Points, in no order, along strands that fork, close into loops and pass close to each other.
(in the rows, 128 means zero)
Points whose rows are less than 209 apart are linked; no others are. Some points are linked to none.
Q758: [132 120 110 100 140 135 137 152 154 146 126  96 109 102 104 137 140 122
 147 115 156  97 109 104 126 176 118 136 166 113 137  85 132 113 124 128
  94 143 123 135 151 117 143 134 167 151 151 140 123 101  84 105  98 146
 127 103 154 102 112 108 132 131]
Q435: [154 106  77  88 130 132 140 136 137 109 142 106  76  98 110 117 170 165
 133 100 129 108  52 109 155 176 152 130 184 111 133  49 157 102 105 151
  93 131 102 126  91 132 148 111 159 135 163 159  91 102 117 108  91 150
 134 100 149 131 118 111 125 139]
Q830: [104 133 160 121 124 154 141 144 103 189 112 124 149  88 135 156  99 110
 100 155 110 132 164 136 126 207 128 121 176 159 171 155 144 159 118  90
  53 144 137 151 143 150 117 152 152  79 180  65 187 139 121 153 173 109
 133 126 141  87 145  93 102 157]
Q649: [116 114 159 135 119 128 106 112 140 131 147  98 161 194  70 132 112 122
 149 169 167  97 195 124 120 114 121 143  62 113 155 163 109 174 134 110
 118 134 133 133 205 121  61 186 155 145  96 101 150 140  71 164 105 128
 101 120 146 139 129 150 170 109]
Q433: [162 131  74 116  99 111 142 112 133 106 138 155  91 116  91  71 163 141
 129 121 130  98  40  83 193 154 129 137 156 139 134  56 161 133 104 153
  77 136  92 120  84 122 155 133 144 118 114 201  81 105 109 131 108 127
 104 121 150 130 142 117 123 134]
Q220: [137 118 132 143 113 130 115 173 120 155 101 115 119  94 138  93  43 107
 143 119 175 133 155 109 102  55 106 145 123 158 125 102  91 125 157 131
 191 146 142 120 178 121 152 143  42 185 122 149 134 116 149 122 154 150
 153  90  92 129 152 114 133  84]
Q769: [170 114 124  90 128  86 136 110 111  80 199 171 165 165  95 155 187 182
  94 161  88 116 113 135  98 117 112 167 118 100 145 165 145 128 103 120
 132  83 159 144 126  93 133 136 122 114 196 113  64 203 127 158  73 126
 101 123 138 123 100 192 147 151]
Q879: [ 79 104 130  87 116 119 115 171 132  94 182 140 111 108 150 104 160 170
  73 153  58 156  77 164 119 151 164  89 163 137 100 116 186 111 193 152
 137 100 123 111  87 134 119 127 108 114 174 133  65 114  99 103  45 103
 115 124 109 155 190 167 115  95]
Q943: [130 122 186 166  60 138 131  98 119 121 128 158 118 143 117  35 145 133
 113 165 139 132  84 116 188  88 136 129 108 153 128 121 163 174 154 118
 103 143  96 104 126 134 110 169 131 114  64 167 102  95 132 160 129 115
  80 141 134 130 169 134  87 150]
Q733: [145 133  71 126 151 159 169 152 147 173 104 130 147  71 134 112  82 126
  69 113  99 144  84 110 131 163 107  82 163 158 164  97 129  82 131 160
 165 149 127 157  75 135 153  83  82 114 129 133 114 151 123 126 141 134
 173 127 104 120 153 111 125  95]
Q998: [ 88 143 100 129 123 140 106 183 140 117 146 119 123 100 156  88  71  99
 142 135 128 118 130 148 137  94 147 101  88 122  93 147 112 126 193 153
 157 166 101 109 168 124 101 125 121 115 120 162 123  83  96 102  89 134
 136  87 124 181 149 124 169  61]
Q987: [163 101  80  93 150  87 115 105 127  87 163 128 150 176  89 177 185 221
 103 142 115 122 130 145  96 129 128 159 138 131 149 154 149 101  73 118
 168  61 176 183 128  94  95 141 105 137 166  82  50 188 134 141  69 131
  95 122 122 125  66 207 183 124]
Q266: [111 154 139 100 116 123 150 131 127 144 158 153 105 103 144 128 149 129
  74 154  77 117  94 126 158 177 157  67 187 114 113 112 168 146 160 151
  56 124  97 141  81 155 115  98 180  67 124 120 117 110  93  96 108 124
 145 135 168 124 143 110 138 123]
Q212: [152 120  67 118 149 127 106 101 106 109 102 130 128 153 140 172 111 180
 148  77 162 122 103 123 139 107 124 146 126 111 118 110  94 103  59 146
 109 101 106 140 115 158 140  47 128 141  99 115 132 136 176 121 133 175
 142  99 149 142  80 127 184 138]
Q863: [182 142 157 114 148 120  98 130  99 126 140 145 156 136 144 124 128 154
  91  99 118 151 119 101  82  57  62 173 136 146 144 156 108 101 136 146
 160  85 162 183 124 113 154  95  39 150 125 125  88 179 164 149 138 148
 137 101 118  77 111 161 118 116]
Q159: [ 80  99 181 132 109 154 109 181  85 168 108  86 154  83 151 134  80 133
 108 160 121 134 171 154 120 167 124 123 154 185 161 151 150 154 156 109
  87 131 118 156 168 148  88 169 119 116 178  80 163 121  99 137 120 100
 135 107 126 115 175 127 130  96]
Q850: [138 136 190 125 131 126 117 112 130 123 150 115 192 187  75 111 121 139
 130 146 171 131 186 127  98  85  91 176  69  98 170 182 103 170 139 106
 132 119 145 136 179 121  79 141 120 145 109 104 162 175 116 187 119 156
 141  99 117 106  84 152 163 117]
Q358: [123 105  96 137 138 141 148 107 168 103 175 110 144 139 126 111 175 157
  89 118  94 138 108 139 131 162 104 107  75 135 132 176 175 115 150 152
 133  99 116 151  65 155 107 115 129  80 150 123  72 125 149 111  59 123
 132 157 126 138 109 180 105  98]
Q622: [ 92 133 101 127 123 133 134 192 110 120 117 112 138  78 166 104  56  85
 129 129 127 147 156 160 104  86 124 105 118 138 103 149  82 102 166 150
 203 167 129 111 161 108 128 111  57 149 153 171 130  80 122 124 133 118
 146  97  98 168 160 110 143  75]
Q929: [129  79 156 146  79 117 115  87 140  63 180 147 119 192  83  98 177 171
 113 152 133 138 118 137 159 107 159 174  89 131 124 148 163 166 105 100
 125 114 149 109 143 143  84 192 133 147 125 135  99 147 164 173 128 127
  47 143 115 156 145 169 139 165]
Q845: [ 87 105 150 144 128 125 108 136 117 123 125  87 128 157 101 154 131 111
 168 189 147  82 173 137 130 178 147 121  92 124 142 138 116 175 138 126
 103 131 106 131 170 118  59 179 194 128 103 113 146 109  59 122  98  95
 117 148 151 135 151 133 152  96]
Q385: [123 192 127 136 142 107 113  92 145  87 125 127 141 192 118 117 135  91
 166  72 130 125 159 118 145 131 129 131  46 109 112 143  79 141 148 147
 122 124  95 127 109 136 128  98 154 106  60 149 151 107 126 113 143 126
 149 135 156 130  98 124 115 124]
Q795: [158 168 161 112 142  95 123 103 134 126 165 184 141 154 144 132 137 145
 102 133 108 124 118 102 111  88 120 119 149 111 131 160 120 143 123 121
  97  97 134 165 127 121 130  90 140  90 116 110 121 191 127 142 151 153
 144 133 165 105 121 133 157 153]
Q167: [152 157 166 139 124 166 127  96 107 135  90 123  94 140 127  82 161  55
 177 102 141 137 146 121 155 147 160 137 143 103 128 103 122 170 157  92
  90 152 124  97  97 113 150 146 184 116 111 152 204  60 135 137 198 109
 103 158 130 118 115  71  51 192]
Q544: [157 108 105 134  76 103 132  84 130  75 159 167 106 170  77  83 155 181
 127 135 132 142  63  89 164 116 128 147 147 134 127  75 148 119 104 140
 144 107 131 141 102 113 126 131 100 156  97 198  77 122 146 161 117 128
  96 129 147 114 146 152 108 142]
Q738: [120 110 115 194  73 140  98 115 111  67 147 143 125 170 119  95 109 144
 173 170 162 146 121 149 158  46 142 141  57 122 103 143 127 158 152 154
 153 139 137  73 163 140  90 147 117 156  86 163 132  95 163 142 134 149
 112 120 112 177 143 156 148 107]
Q365: [100 101  96 136 148 138 123 131 163 139  79  63 118  90 143 143 106 143
 145  71 172 142 147 141 140 128 129 137 124 157 105 131 125 103  77 118
 146 152 130 128 170 153 134 133 111 155 140 111 138  90 181 109 149 131
 116 114 109 145  75 118 142 137]
Q750: [168 134 117 138 142 145 133 120  95 156 131 162 178 134 167 139  84 154
  57 139  98 162 127 123  97  81  73 105 164 140 151 158 112  97 127 152
 182 106 149 171  94 111 138  45  35 109 120 127  82 182 163 154 140 140
 155 113 133  79 127 141 115 115]
Q889: [ 89 159 151 121  94 122 117 148 101  83 163 166 136 183 157 113 124 160
 127 200 108 126  95 137 140 121 156  90 109 108 134 142 131 153 181 197
 105  84 114 139 100 149  83  88 160  83  81 127 130 118  77 129 123 116
 173 145 162 158 164 151 149 102]
Q333: [126 164  89 101 178 141 158 152 153 152 101  98 151  85 115 137 105 125
  83  74  92 157 124 120 107 208  81 142 145 167 152 108 114  72 137 144
 132 144 142 170  85 148 146 104 102 121 151 111 126 128 119 141 148 110
 160 127 115  87 122  90 108 104]
Q19: [103 104 158 131 124 106 128  75 140 115 169 161 121 138 155 158 154 119
  84 166  87 141 175 171 138 118 158 102 139  99  88 208 131 149 137  69
 114 131 121 100 120  99 103 121 132  85 184 120  91 105 127 150 101 101
  70 160 148 120 114 148  82 160]
Q667: [109 145 144 135 156 140 183 144 149 184 107 159 141  99 146 145  87 112
 103 171  92 166 169 157  89 139 157  79 164 116 132 133 114 108  97 109
 163 151 166 126 134 122 113 108 120  95 144  89 153 174 142 164 186 123
 144 161  79 115 156  95 127 150]
Q646: [129 149 193 115 116 153  92 126 109 119 105  89 132 176 101 106 165  74
 201 114 176 108 160 130 118 134 118 172 108 112 145 121 116 170 183 121
  90 138 102 103 124 122 134 150 180 140 103 156 177  82 106 106 143 120
 119 108 169 114 114  87  74 165]
Q637: [ 60 109 142 121 123 127 113 184 108 163  74  93 109  71 164 164  97 128
 113 157  93 130 149 152 120 186 164  89 191 168  91 109 143 117 128 107
 126 140 123 152 165 112 109 158 117 142 157 110 140 113  91 106 106  75
 123 156 117 121 176 135 127  88]
Q218: [126 155 140 135 119 164 143 123 103 184 111 153 131  72 157 117 113  83
  97 141 103 114 128 122 178 172 133  72 193 129 144 134 156 171 159 111
  50 169  98 125 109 143 145 116 183  57 144 113 177  99  95 119 153 119
 140 117 166 106 128  80 102 155]
Q237: [132  68  93 108 131 100 113 110 133  72 147  65 137 161  39 152 147 177
 120 129 163  83 139 105 136 176 116 174  97 149 173 115 131 127  76 114
 103 101 135 167 159 131  96 162 140 175 146 127 115 129 114 159  92 127
 100 108 147 115  98 161 172 109]
Q700: [123 134 127  96 116 105 140 180 133 164 129 108 131 126  67 145  48 118
 110 136 173  96 129 122 115  96 102 141 130 151 168  92  93 127 120 124
 106 134 133 157 201 115 118 124 129 166 132 126 149 163  32 154 143 146
 159  68 155 132 164 102 204  94]
Q481: [186 116 113 141 130  99 138  57 129 111 149 191 129 173 100 150 157 127
 112 129 102 139 155 101 123 106  86 165 116 106 119 149 119 103  85  84
 173 109 126 148 108  85 136 122  68 151 126 178  63 170 159 147 105 114
  82 158 143  90 107 154  70 149]
Q650: [ 97 144 125 145 161 152 173 122 125 135  76 131 114 146 165 158 118 127
 139 140 108 173 157 151  95 162 148  99 145  87 133 109  89  88 108 138
 173 139 139 123  98 126 108  76 131 121 111 107 147 118 163 162 192 115
 144 186 109 112 125 102  65 152]
Q339: [ 93 155 132 167 113 123 155 101 110  83 125 180 107 129 162 112 149  85
 131 157  75 153 134 182 140 119 182  74  99 117  81 149 113 153 161 120
 143 155 103  55  80 101 143 144 139  91 138 165 146  70 146 152 183  74
  97 185  99 139 167  93  51 151]
Q984: [135 154 110 150 108 151 127 165 126 100 112 103 126 139  97  56 134 124
 166 126 135 136  77 105 148 136 111 140  80 164 150  91 139 121 188 199
 155 119 110 118  77 133 144 154 129 153  66 184 146  93  96 125 125 108
 189 146 112 142 168 140 102  60]
Q41: [ 84 136 170 101 109 127 104 176  88  97 161 149 133 155 161 133 125 145
 129 198  83 131 115 147  86 114 141 122 131 129 127 140 129 146 174 170
 120  87 143 130 126 145 104 117 124 129 143 115 131 152  99 127 130 101
 157 133 132 163 181 139 145 108]
Q163: [145 119  65 119  99 118 129  57 122 113  91 160 104 158 146 135 112 193
 113  81 155 138  69 110 180 129 170 104 177  94 118  73 133 104  44 142
 120  97  68 142  70 151 114  39 142 104  69 106 123 116 183 125 127 159
 126 122 153 141  92 133 127 151]
Q305: [136 103 119 113 150 111  94 147 124 116 133  76 150 142 103 172 131 187
 121 134 144 102 130 124 105 119 106 184 104 169 156 142 127 116  96 123
 157  85 165 183 176 119 110 158 112 158 157  80 101 172 120 131  86 135
 140 107 112 121  96 204 197  88]
Q895: [106 127 113 173 114 127 145  81 169 109 140 156 128 143 147 118 139  99
 101 131  88 156 165 155 124 107 148  84  78 120  75 184 108 131 158 101
 163 148  83  88 103 119 109 124 111  88 126 158 101  79 165 134 122  96
  90 176 117 129 116 145  49 124]
Q601: [147 112 127 143 118 135 127 120 127 143 105  96 142 173  38 117 129 117
 166  96 221 112 133  88 143  99 103 177  74 146 172  87 110 143 116 116
 116 130 143 112 144 143 130 153 138 212  70 134 180 140 137 130 150 183
 136  93 129 118 118 106 155 133]
Q597: [113  93 109 115 122 142 146 180 145 149 118  95 118 103 108 146  79 139
 127 157 162 124 115 140 139 121 131 120 149 116 132 103 118 126 105 123
 109 155 131 140 196 120 103 105 148 155 146 130 129 133  61 130 112 165
 134  77 166 145 127  92 188 124]
Q892: [102 120  94 110 121 142 127 170 136 125  83  79  89  61 156 122 111 152
 110  71 142 165  98 163 153 151 164 117 183 151 107  97 147  81 112 137
 109 167 118 114 135 159 158 128 135 135 202 107 158  83 148 118 154 146
 133  91  98 167  83  80 140 129]
Q593: [141 109 131 101 122  83 115  76 128 108 196 180 164 154 124 153 166 156
  56 159  80 127 151 157 125 101 135 129 134 123 129 219 151 150 118  72
  92 112 130 143 137  97 111 135 112  88 193 107  64 157 125 159  72 109
  66 136 169 125 107 179 131 164]
Q276: [103 128 119 142 144 134  96 102 134 101  72  89 110 145 147 147 110 110
 157  77 172 139 181 162 136 103 159 141 115 123  88 132  76 125 101  99
 134 150 122  97 162 148 126  99 129 141 110 124 169  68 184 120 175 135
 117 114 126 147  70 104 119 137]
Q531: [ 94 172 104  91 164 111 150 163 131 147 155 145 118  66 145 143 133 108
 101 113  65 131 103 158 134 189 162  74 143 132  97 120 137 108 172 143
  82 159 116 114  83 139 149 127 161  81 181 133 146 119  80 115 141 102
 142 142 120 164 140  67 155 113]
Q293: [120 135  98  68 171 108  96 191 130  95 176 123 112  89 157 144 123 136
 120 119 100  91  62 151 129 112 143 124 120 156 104 115 130  94 163 175
 125 109 139 154 159 146 140 123 136 104 192 109  78 144  70  86  68 139
 170  75 111 166 162 148 205  74]
Q652: [125 138 122 119 155 120 142 148  88 148 103 119 138 132 158 201 126 135
 167 139 148 108 143 157 103 150 131 134 132 116 149 132 103 127  91 133
  81 121 165 118 144 148 152 112 176 122 163  72 180 170 145 115 168 140
 162 130 142 133  95  99 157 187]
Q296: [ 80 139 210  99 155 123 154 153 171 197 138 125 121  83 162 166 139 100
  78 163  68 171 176 154  92 196 158  71 200  92 107 159 183 124 135  80
 124 134 147 137 146 113 100 145 157  79 178  54 128 151  89 129  82 108
 138 162 112  81 141 146 112 136]
Q436: [ 99 180 129 132 112 125 114 111 129  77 134 126 143 184 137 119 111 132
 130 130 117 109 137 126 157 135 141 102  83 101 124 137  93 141 162 172
  96 107  89 142 107 144  82  87 168  96  73 129 152  90  78 134 120 111
 158 119 189 138 126 132 135  94]
Q542: [116 123 106 106 130 114 110 142 154  57 199 117 114 141 118 103 196 163
 104 127  72 139  76 127 116 152 138 132  88 145 113 134 171 105 184 160
 125 104 112 130  85 142 124 154 122 104 169 135  53 124 119 102  55 105
 114 146 111 142 151 173 112  94]
Q807: [151 167  98 110 130 141 140 130 130 114 127 133 149 115 152  85  94 118
 105  81 127 128  75  99 154 106 103 119 129 140 131 122 113 114 166 171
 126 135 102 145  77 148 164  69  99 116 105 155 121 115 124 118 119 149
 171 102 140 127 116 121 139  90]
Q120: [179 136 138 151 147 144 167 134 147 209 119 137 139  93  97 119 127  68
 164 117 163 114 148  93 106 126  97 133 130 100 160 122 137 151 116 103
 135 164 168 128 150 102 174 163 147 139 130 124 155 186 137  96 145 167
 129 130 113 109 114 102 135 164]
Q84: [132 123  94 171 106 162 112 141  97 138  98  95 150 115 123  91 113  96
 184 116 165  92 129 127 139 126 112 138  65 197 144 144 119 168 169 151
 109 159 111  99 128 151 151 177 137 132 111 136 168  80 138 101 164 110
 124 122 111 166 146 121 145  93]
Q543: [148 126  78 133 180 130 133 108 177 136 151 123 143 118 175 161 162 117
 115  96 106 134 134 141 102 137  87  97 110  97 112 161 147 103 145 139
 162 124 116 138  92 134 146  85 123  88 143 113  82 143 157  76  59 145
 140 123 128 115  80 184 118 105]
Q803: [100 129 144 176  88 141 118  95 155 114 123 136 123 137 130  57 126 115
 125 137 113 135 127 132 165 114 158  99  79 143 100 146 145 174 167 116
 121 148  81 108 117 132  90 158 139  84  70 142 127  63 137 139 124 105
  92 161 121 139 142 147  99 101]
Q959: [ 95 129  87  90 176 107 186 157 147 164 113 102 132  66 122 185 108 128
  84 129  73 157 142 161 100 201 109 110 180 159 144 115 118  70  78 119
 139 149 162 161 134 118 139 122 104 121 191 109  96 165  92 155 116  81
 142 139 113  96 150 114 142 116]
Q295: [173 103 114 168 104 136 165  54 108  83 170 190 132 161 109 116 179 115
 126 136 110 146 124 127 146 108  93 160  88 127 126 165 140 132  94 105
 149 122 120  97  77 107 165 136  88 139 134 191  85 131 180 144 125 104
  84 170 127 106 135 137  46 180]
Q140: [127 113 191 142  80 118 117 107 140 105 185 165 156 132 112  57 129 161
  81 172 118 138 106 139 151  68 135 161 114 144 141 180 155 170 148  93
 112 139 123 110 145 130  96 173  99 113 137 153  79 143 129 190 127 120
  76 119 121 146 176 142 129 143]
Q719: [139 144 114 108 105 146 117 157  76 105 131 152 134  92 203  93  79 125
  85 117 121 126  84 128 153  56 133 115 160 160 114 138 120 111 156 177
 129 138 103 127 119 161 154  81  88 104 146 139 119 127 151 102 129 150
 167  75 134 153 119 115 164 101]
Q216: [121 122 168 112 150 131 175 136 173 185 148 146 154  94 149 150 113 102
  74 174  94 152 157 155  81 141 131  72 182  81 136 179 159 135 111  77
 143 146 158 134 146 103 118 106 133  74 189  84 122 172 114 151 102 147
 139 144 120  85 131 138 123 159]
Q728: [170 131 102 157 142 154 141 152 144 189 124 135 148 103 109 100 109  91
 167 118 162  93 118  97 124 117 110 129  81 157 161 132 141 163 144 154
 129 150 144 107 124 141 168 162 136 123 115 139 159 148 120  82 145 146
 154 127  99 157 146 112 157 132]
Q562: [ 67 123 172  98 142 117 122 184 163 187 103  77 101  69 184 176 122 134
 103 133  86 150 155 161  95 197 148  74 204 128  86 113 169 103 122 108
 134 123 145 165 164 122 109 152 137 106 171  62 137 125  93  89  70  98
 152 137 125  90 133 150 125 102]
Q583: [127 154 143 140 125 135 146 160 114 178 123 130 153  96 115 103  64  82
 130 151 116 123 139 101 113 148 104  92 130 132 164 129  99 141 190 152
 158 145 110 154 120  97 129 124 104 137  98 162 135 130  54 139 138 104
 176 125 131 115 190 121 119  76]
Q58: [156 139 187 135  87 104  98  95  77 129 136 173 131 172 130 131 123 148
 125 168 130  94 135  86 144  98 112 156 150 135 151 142 128 173 115 118
  98  77 148 166 131 127 120 137 123 143  87 116 117 168 122 155 143 116
  95 145 167  90 160 150 118 149]
Q837: [127 109 122 109  90 132 119  81 131 111 121 153 106 182 141 137 119 180
  99 136 131 134  87 116 159 157 181  94 193  88 129  82 119 120  84 138
 102  92 114 160  85 139  89  60 164  97  78  85 123 120 142 148 129 144
 124 136 174 115 110 137 109 164]
Q881: [ 90 138 117 106 141 125  89 179 152 139 167 120 124  68 178 115  98 119
  97 138  94 119 101 144 136  90 148  87 125 112  70 139 160 115 191 144
 136 149 107 123 169 136 106 121 128  89 149 130  82 110  75  89  53 129
 140  85 128 171 153 155 186  63]
Q588: [136 135 119 113 113 149 133 162  90 139 102 139 130  81 187  95  69 154
  89  81 138 144  83 141 138  84 134 129 188 178 123 110 133 103 104 132
 105 143 134 126 133 179 176 101  93 118 179 118 164 140 184 121 179 168
 140  78 110 149 118  70 147 142]
Q416: [121  96  59 154 144 115 112 138 140 116  89  84  87 103 109 160 142 158
 175  81 180 106 112 133 145 138 148 168 120 170 112  80 129  97  77 144
 143 136 123 104 144 147 152 159 132 188 123 125 129 105 182 103 164 138
 120 137  92 174 108 121 171 130]
Q359: [136  84 119 185  94 133  96 134 130  93 129  92 133 172  57 116 128 129
 180 147 208 123 151 121 142  63 109 179  33 126 156 105 139 155 141 138
 144 144 147  87 190 139 102 177 123 214  76 144 154 113 143 139 134 165
 112  94 106 157 131 162 170  99]
Q843: [132 126 168 102  95 147 109 107 123 158 131 163 113 144 161 122 152 164
  93 185 109 107  87 104 174 152 171  70 216  95 134  92 185 158 131 152
  65  85  99 154  87 144  91  65 190  63  79  96 114 112  91 103  92 141
 128 129 189  97 141 140  99 151]
Q590: [167 149  57 152 123 148 145 124 122 115  80 131 125 126 134  80 130 126
 158  81 136 133  65  85 161 126 105 115 106 141 135  91 133 106 156 198
 162 119  85 123  41 133 186 108 106 126  60 178 137  90 139  95 132 121
 185 137 110 138 116 133 102  84]
Q530: [160 105 164 142 146 139 140  80 131 103 114 111 112 154  83 144 198  68
 182  90 175 130 190 113 112 137 123 207  92 115 125 121 132 125  69  63
 161 127 173 100 144 126 154 185 140 195 110 144 163 140 204 113 161 141
  89 164  88 115  91 109  89 187]
Q915: [131 134 107 147 118 117 129 150 119 182 111 115 156 130  88 150  50 103
 126 144 160  93 145  80 122 146  87 128 112 163 173 106  76 129 130 138
 138 129 122 171 150 116 108 127  95 169  84 118 152 161  63 147 147 119
 157 119 140 100 160 116 161  78]
Q172: [156 119  91 112 136 125 140 143  80 136 127 130 149 129 119 180  97 177
 134 119 157 113  92 140 117 101 105 160 114 139 160 116  95 108  77 155
 108 108 153 143 145 147 153  93 116 150 151  96 145 197 134 133 152 168
 172  92 137 140 115 111 200 151]
Q880: [129 141 140 124 148 136 131 143 140 176  80 134  86  92 161 153 145  90
 188 114 132 134 158 128 113 151 147 110 204  83  88  72 109 101 119  98
 148 164 153 100 149  87 181 138 151 154 153 126 188  94 136 108 164 120
 126 157 112 126  92  77  69 198]
Q659: [142  90 187 142 111 141 113  83 134  82 155 110 115 167  87 105 189 118
 144 119 161 135 152 114 130 118 127 204  92 125 118 141 161 148 121  70
 126 113 139 102 150 129 112 189 139 173 126 147 126 129 174 144 132 131
  62 152 112 113 115 149  86 163]
Q211: [160 116 135 157 142 162 173 120 166 181 108 141 123 105 122 135 155  81
 170 125 152 138 149 103 107 162 119 112 139  82 133 121 142 112 106  94
 178 163 162 104 117  92 147 153 149 136 134 142 147 141 158 106 129 146
 114 176 101 113 114 104  78 174]
Q119: [ 93 140 131 118 139 164 156 164 110 152  68  93 100 105 154 157 101 118
 152 132 118 174 144 170 106 197 161  96 202 103 134  91 107  77 107 115
 137 149 147 124 111 116 130 103 139 158 168 112 204  81 138 151 194 115
 144 143 117 135 118  70  88 163]
Q442: [127  90  86 150 127 121 147 126 163 136  98  77  99 149  40 149 132 125
 170 104 193 120 132 126 139 155 149 158 101 154 150  74 121 110  80 107
 121 145 142  96 144 146 109 177 160 215  94 128 180 127 149 157 190 147
 109 145 101 152 124 105 162 143]
Q553: [115 110  77  95 185 106 110 202 165  91 154  94 104  81 141 157 141 149
 149  98 123 128  65 140 114 108 144 149 103 140 102 101 134  80 123 172
 180 120 164 124 161 125 144 142 124 151 189 106  70 130 116  94  86 133
 164 101  70 170 136 164 195  90]
Q818: [116 160 145 136 101 162 130 188 120 144 110 121 141 102 114  52 115  96
 149 159 115 112  77 108 144 137 115 105 117 158 162 114 137 139 221 170
 128 135 107 115  96 117 136 143 126 123  83 183 139  94  43 117 132 104
 166 116 134 141 188 115 106  82]
Q100: [152 100 105 123 178 115 135  66 144 141  96 135 109 130 144 184 184 147
 134  53 142 146 134 129 117 124 123 160 137 104 107 126 142  89   4  81
 139 114 146 128 132 139 148  97 127 146 116  93 111 169 220 100 123 160
  95 148 119 106  54 130 134 197]
Q325: [143 176 180  89 144  79 101 124 149 114 179 156 159 165  99 108 133 146
 109 119 113 118 140  93  94  67 116 162  93 117 122 171 104 155 149 125
 116 103 145 159 168 118 114 128 125 115 121 105 122 189 105 155 131 155
 142 102 126 122 108 144 185 105]
Q273: [119 134 147 146 122 144  94 100 131  74 106  93 102 181 133 118 151 109
 183  95 166 127 159 128 131 116 146 162  99 101  89 132 101 158 145 123
 118 124  95  91 144 131 127 121 159 140  87 163 155  75 143 101 129 130
 110 102 158 139  90 116  93 132]
Q255: [148 181 151 129 160  92 104  82 135 149 160 190 128 160 177 153 158  95
 112 116  96 100 144 115 144  98 132  92 130  83 103 170 136 178 119 125
  88 102 125 136 112 131 128  71 176  50  91  90 129 168 124  94 127 150
 133 161 174 116 122 146 131 169]
Q482: [143 102  71 131 177 120 154 104 169 168 111 137 124 101 177 194 174 163
 115  77 124 140 120 152 107 121  98 126 132 118 116 144 151  69  45 127
 164 112 135 134  98 142 156  83 103 111 144  83  73 166 204  79  90 149
 123 149 109 127  69 153 150 163]
Q386: [112  81 129 106 133 117 100 115 113  92 138  74 135 155 114 199 154 153
 133 160 126  86 168 147 133 196 133 143 125 135 136 158 127 154 114 121
  80  97 117 149 158 138  88 151 184 122 163  96 117 117  94 139  93  99
 107 132 172 115 113 151 143 118]
Q321: [161 132 133 184 119 125 146  99 119 132 157 191 159 103 143 103 130  88
 137 125 125 111 147 114 133  79  91 127  89 138 124 178 126 162 130 118
 149 148 131  85 121 118 187 163  79 112 145 175 104 142 157 130 131 106
  94 141 107 130 149 119  94 147]
Q406: [147 155 135 164 110 133 138  86 106 125  62 147  89 136 127  89 143  90
 193 106 145 148 118 112 152 109 157 122 145 108 102  74  96 146 126 126
 146 160 107  73 103 117 154 126 144 142  86 175 203  66 158 143 210 121
 112 154 111 155 116  67  65 165]
Q828: [ 95 149 234 107 120 129 110 154  98 144 133 132 128 105 137 108 128  94
 136 166 105 143 181 133 102 134 132 138 162 103 135 150 115 155 208  91
  97 156 116  94 146 103 125 166 131 125 154 148 161  98  84 147 144  99
 118 117 143 107 184  89  89 136]
Q657: [ 86 150 141  92 143  98 133 156 120  91 131 110 104 122 113 160 166 131
 140 136  83 135 130 143  75 177 124 166 147 155 106  98 103  83 131 133
 152 120 148 126 108 120 147 154 113 172 161 148 121 134 137 148 168  72
 138 164  95 127 156 109 110 126]
Q586: [112 167  89  86 167 114 168 169 124 148 135 128 120  92 146 194 114 134
 139 136  96 127 119 176 107 175 135  98 156  86 134 112 110  91 105 150
 102 142 143 122 113 139 154  94 178 104 169  99 153 159  98 122 147 142
 189 130 132 152 125  82 177 152]
Q25: [184 133 232 126 109 127  94 103  95 143 158 144 161 146 127 108 148 141
 112 125 127 121 155  83  93  79  77 186 138 123 162 174 139 140 133 112
 141  62 146 173 123 101 136 152  77 157  99 124 110 204 148 149 116 142
 112 130 121  72 130 181 100 140]
Q748: [146 104 105 146 128 110 125 111 154 108 145 147 121 159 105 142 140 156
 135 118 136 127 129  91 125 104 108 143 120 112 116 111 129 110 101 119
 174 124 140 128 139 106 130 133 102 168 114 171  77 152 144 136 101 147
 110 136 137 122 119 162 126 117]
Q747: [141 105 146 184 103 137  89 142  96 157  92  93 124 105 129  98  80  87
 183 121 190 100 175 123 122  85  94 158  97 187 122 114 116 159 164 131
 163 156 132 105 165 133 153 192  78 188 101 144 150  89 159  95 160 109
 101  99 102 141 161 128 122  91]
Q354: [149 139 130 195 100 142 142  85 103 134  76 167 119 157 150  73 103  90
 172 121 167 155 133 109 156  83 130 103  91 124 109 114 103 150 144 135
 173 151 108  84  98 126 161 137  92 135  48 171 163  80 172 133 193 127
 137 165 103 137 139 108  73 138]
Q846: [155 124 142 119 180 130 127  81 133 156  95 116 123 157 132 187 173 103
 174  84 170 120 181 116 108 130 120 171 113  79 124 134 111 119  36  79
 145 109 169 124 152 125 146 119 158 148 100  89 166 170 203  89 140 165
 116 156 112 107  67 131 132 194]

A tip is a point with one link. Name the tips that can be reached along the links from each point below, in the order of the rows.
Q590 | Q738, Q41, Q959, Q321, Q354
Q119 | Q553
Q530 | Q879, Q750, Q339, Q255

How many points has the smallest loop of links through each point below? Write none if it is on no loop.
Q837 | 9
Q646 | none
Q542 | none
Q296 | none
